Each row is a point on a landscape with many valleys, with its height.
From any point a ball takes the steepest step (drop divided by distance) to one of its 2 nearest points. It stops when none of these is lower. Distance is the straight distance between rows; heights are no part of it.
favig: [101 102  95  97 118  93 116 108 119  82 137  79 117  98  89  55  82 117
  94  89 108]  h=2.68
pib: [ 88 113 110  76 124 111 127  94  99  93  86  83 110 100 117  83 104  92
  81  96 118]  h=3.06
zaf: [ 92  52  70 107  92  88 104 104  71 112  96  99  59  93  83 112  95  99
 131  82  90]  h=4.21
sese: [114 149 104 120 109  75  97  91  80  94 102 136 120  84 111 125  94  90
 126  76  90]  h=2.66
sesus: [118 120  92 120 113 100  93 126 108 102  79 133 108  97 110 133 117 102
 137 128  90]  h=3.87
big: [101 143 118 119  89  81  64 109  94  83 118  90 102 110  71 129 115  89
  91  58  83]  h=2.62
Ded: [105 137  96 115 112  77  91  52  64 106  98 111 109  89  85 128 125 107
 115  62  95]  h=1.79
palim: [121  95 124  79  91 107  90 117 113 114 107  87 106 106 125 112  71  81
  97  93  85]  h=7.07
bivu: [ 76  54  62 114  91 106 116 105  76  85  84 122  72  92  85  89  90 108
 128  80  86]  h=4.38
vak: [128 126  92 101 131  91 106 143 119  98  86 117  88  97 124 124 104 105
 117 133  95]  h=4.40
mul: [ 82  93 116 102 108 103  85 112 112 109  60 129  63 100  92 121  50 107
  83  90  98]  h=7.80
kot: [100  86  88 122  91 129 147 120  99  71  72 127  96  77 106  90 113 104
 135 123 117]  h=5.20
tem: [ 88 113 120  80 107  68  70  93 104 133 120  82  99  74 111  77  79  98
  61  91 107]  h=1.78
miv: [ 79  45  72  95  93  96 136  91 135  91  96  97 106 119 122  87  87 144
 101 114 108]  h=5.42
Neloz: [ 77  63  87  93  95  76  92 118 119  96  80  88  63  71 116 115  61  95
 115 122  73]  h=8.28
sopas: [115 101 109  81 115  87 116 127 137  83 138  79 110  85 118  78  78 103
  89  92 106]  h=2.45
Nudu: [ 74  45  87 100  95  86 120  79 120 101 112  82 112 119 117  72  89 116
 111  97 116]  h=5.58
gapoz: [ 88 108 116  85 122 109 101 124 117 106  55 134  74  78 111 109  86 113
  80  90 107]  h=7.63
Dov: [ 63  54  60 103  60 102 118 101 102 101  89 116  93  82 107  71 112 105
 122 149 103]  h=1.42
Dilu: [109  62  64 105 105 103 125 105 126  90  96 105 106 106 105  92 111 133
 107 131 120]  h=5.21
Guvik: [ 79  81  85  96 102 103  92 102 125 110  74  91 102 116  94 110 119 111
 105 131 132]  h=3.13
nunid: [ 99  94 110 103 100  90  86 116 104 110  74 120  62  86 101 133  47  82
 112  68  88]  h=8.00
pozed: [113 119  97  87  91  99  84  93  76 102 126  75 115  92  97 115 109  60
  98  83  89]  h=6.77
Fide: [115 171 116  98 114  68  89  85  72 114 114 121 112  82  95 118 111  97
  82  67  97]  h=1.00
Meri: [ 82  98  71  92 121  89 102 118 114  92  82 103  91  74 116  85 108 122
 105 143  86]  h=1.13
vatob: [ 94 161 109 111  90  87  75  76  79 101  90 133 109  98  86 132  97  95
  69  59  97]  h=1.53
Nuf: [ 63  64  82 111  90  79  85  91  71 109  98  80  65 107  84  98  91  83
 114  71  82]  h=3.91
tun: [100  97 106 100  86  86  69  79  68 119 135 106  99  95  77  60  75 118
  82  74  75]  h=6.35
kopum: [ 99 141  94  92 113  80  95 130 111 107 120 104 108  80  96  94 104  78
  90  87 114]  h=1.91
nugaf: [111 112  80 122  96  98  93  96 100  89 122  76 118 126  77 130 131  69
 110  93 109]  h=4.08
Mezu: [ 99 104  86 120 130  99 116 104 109  67 128  72 115 113  96  54 104  95
 110 105  90]  h=3.00
lev: [102 100 111  70 110 120  96 114 113 128  70 119  88  89 108 110 113 114
  84 113 119]  h=7.52
megag: [ 72  85  92 102 107  94  95  86  85 108  77  79  79  95 100  97 108  94
 112  85  94]  h=3.62
giri: [ 87 110 110 108  97  99  79 107 134 116  73 110 113 123  95 117 109  85
 109 111 131]  h=3.48
Ped: [ 61  98 109  75 115 108  96 104  93  96  71  79  85  93 103  81 104  95
  80  87  94]  h=3.34
Fanit: [108 106 127  94  89 102  62  95  84 109 110  92 100 135  86 126  96  97
  89  74  75]  h=1.39
fub: [119 107  97 125 106  98  98  88  80  92 136  80 117 122  81 106 111  95
 122  77 104]  h=4.37
pagak: [ 93 103  98  98  78 117 115  98 112 106  87 130 127  96  99 110 114  76
 115  92 137]  h=4.30
kiru: [127  70  90  71 111 115  93 104 116 123  98 111 101 105 107 104 115 119
  90 116 101]  h=7.42
Fami: [ 91  90  91 103  94 110 133 109 109  85  76 102 106  89 111  94 112  80
 124 111 121]  h=4.62
feg: [122  82  80  83 102 132 106 105  69  86 113 106  96 120  99  88 107  87
 101  99  68]  h=2.50
Nevo: [121 116 111  94  68 103  59  72  63 113 140 122 115  96  79  90  91 104
  73  84  76]  h=6.48
Zale: [102  91 135  96  94  85  96  70  79 136 118  91  81 103  77 107  90 117
  91  46 121]  h=2.43
leve: [100 130 116  88 108  98  70  97 106 114 109  96 130 127 103  92 108  84
  75 110  98]  h=2.22
gof: [ 83  63  89 107  88 102 126  70  93 107 113  90 111 109 111  78  77  88
 130  71 116]  h=5.78
zar: [103  69 116  61 100 115 103 125 111 113  86  97  80  97 126 118  75  90
  94  97  88]  h=7.21
funit: [ 87 101 135  96  87  92  90  81  74 108 130  70 109  94  95  50  68 108
  81  76  79]  h=6.23
zir: [ 75  85  66 107  64 114 114 117 106  99  79 138 103  74  95  80  95  86
 111 128 105]  h=2.67
gigut: [ 99 122 113 113  87  90  57  74  86 114  98 119 109 110  76 135  95 105
  71  69  81]  h=1.76
mufu: [ 63  78  72  90  88 100 113 111 112  88  75 107  98  66 104  63 107 112
 104 168  94]  h=0.20
pog: [127 109 121  99  56 103  83  64  86 119 149  90 124 118  68 106 122 113
  72  62 113]  h=2.89
setov: [123 151 113 113 100  76 100  60  69 113 120 101 104  77  74 114 114 111
  86  51 109]  h=1.43
pesub: [135 110 108 138  80  86 102  59  66 107 154  78 125 127  81  95 118 115
 113  83  97]  h=4.65
nobef: [117  72  95  62  96 107  89 117 107 132 108 105  78  89  98 120 104  91
  92  95  96]  h=7.32
nuzil: [ 77  78  86 103 119 103  94 116 118  93  58 126  83  75  88  83 111 142
  99 147  99]  h=0.66
sibo: [133 112 123  83 108  97  90 118  88 109 130  73  98  94 110 116  84  71
  94  96  96]  h=6.92
val: [113 141 114 109 115 107  75 108  83  86 116  84  98 125  73 115 132  87
  82  78  81]  h=2.24
dum: [ 95  67  81  92  83 128 124 100  84  80 102  85 104 123 116  86  99  81
 111 103  79]  h=3.22
kuza: [ 74  78  85  98 105  95 126 120 123  54  65  87  65  87 112  92  86 138
  98 145  70]  h=8.70
zif: [ 95 124 107  70 123  83  90 108 108 110 117 102 108  61 104  76  90  95
  74  89 107]  h=1.58
Doka: [104 144 100 115 108 103  96 118 100  92  81 138 110  94 104 119 107  85
 124  97  99]  h=3.29
Nit: [ 96  81 105  93 108  79  96 111 112 124  84  94  59  67 108 131  65  85
 109  94  92]  h=8.14
lilep: [114 105 106 108  62 103  70  77  88 111 134  82 125 130  77 144 124  98
  78  71  95]  h=3.15
laneg: [104  70  94 113 105 146 138 103  99  79  66 104  87 123 109  97 132 105
 101 157 117]  h=6.34
sovev: [104  67  80  99  83 115  94 111 115 112  96  93 100 122  91 121 140  92
 112 129 129]  h=3.42
Fozel: [ 92 127 124  96 110  82  57  76 100 120 109  85 109 102  92  80 107 104
  63  97 110]  h=1.96
Zesug: [116 106  97  85 114 110 105 115  88  80 123  92  87  94  96  81  87  86
 104  86  69]  h=1.82
gabo: [120  82  78 107 113 127 127 105 101  76  89  86  89 115 125  89 119  89
  98 175 104]  h=6.39
volu: [106 145 113 117 116  90  98  65  76 106  82 114 117  95  97 102  99  98
 121  72  99]  h=2.14
kopob: [ 84  73  76 104  82 109 123 116 102  85  76 130  79  76  97  80  73 102
 111  98  92]  h=3.68
solu: [110 110 126 116  74  76  85  62  91 129 138  92 109 121  74 105 109 123
  94  59 125]  h=2.65
ren: [ 96  90 110 128 102 143 137 107  90  72  61 128  94  96 110  98 129 119
 122 159 113]  h=5.85
zatu: [126 115 111  85  73 105  70  94  71 113 142  89 119  95  99  95  92  79
  93 100  65]  h=6.62
rov: [115 121 154 109 100  92  83  81  94 120 110  93  90 105  90 123  93 106
  82  57 111]  h=2.19
Teza: [ 91 119 104 112  84 103  83  94 121 114  88 139 130 109  99 120  92  84
 103  81 129]  h=3.90
Vogol: [ 94  93  91  87 124 128 149 108 124  71  70 109 108  95 112  79 100 133
  94 117 121]  h=4.45
Pasaf: [134 105 103  91 118 117 120 142 125  92  95 106  93  99 135 124 100  87
 107 151  99]  h=4.90
getu: [ 91 107  96 100 123 119 108 121 119  75  69 114 107 115 102  81 106 112
 102 104 111]  h=4.05
renad: [123 133 143  99  98 104  88  85  76 102 119  71 102 125  91 135 116  87
  85  65  90]  h=1.80
Pasu: [ 89  86 108 115  84  70 107  65  77 111 132  78 117 103 106  77  79  94
 135  77  99]  h=5.97
dol: [114 109 100  91  95 109  88  81 115 116 118  98 137 126  94  92 121  99
  84 116 118]  h=2.49
nomi: [ 99 107 104  91 117 112 110  91 124 107 101  96 123 112 111  85 118  94
  90 115 136]  h=2.77
Kof: [ 72  79  94  93 101  90 102 124 121  77  56  96  59  75 118 107  64 122
  91 127  64]  h=8.47
Zon: [109  92 109  91 103  85 101 115 105  92 139  75  86  79 104  80  68  92
  99  77  81]  h=2.20
tagib: [109 105  74 114  92 112  95 100 115  96  95  85  99 121  76 142 150  74
 112 126 116]  h=3.75
Tebiz: [131  99 102 110 106 121 122 127 109  87  80 103  91 114 149 118 110  94
  95 189 100]  h=5.65
Godit: [ 88  94 126 116  98  78 104  64  86 102 119  62 124 109 108  56  74 116
 109  90  90]  h=6.10
sig: [ 86 106  83 109 129 106 122 117 126  59  91  84 105 117 111  69 102 104
 102 130  97]  h=3.52
Tikel: [105  77  78 116 105 127 151 117 130  64  87 113 102 101 113  93 107 137
 106 144 125]  h=4.86

For each start below, name the point where the ball stops.
Ped | zif
gabo | Fide
ren | Guvik
Nit | Zesug
zar | Zesug
funit | Zesug
Tikel | Zesug
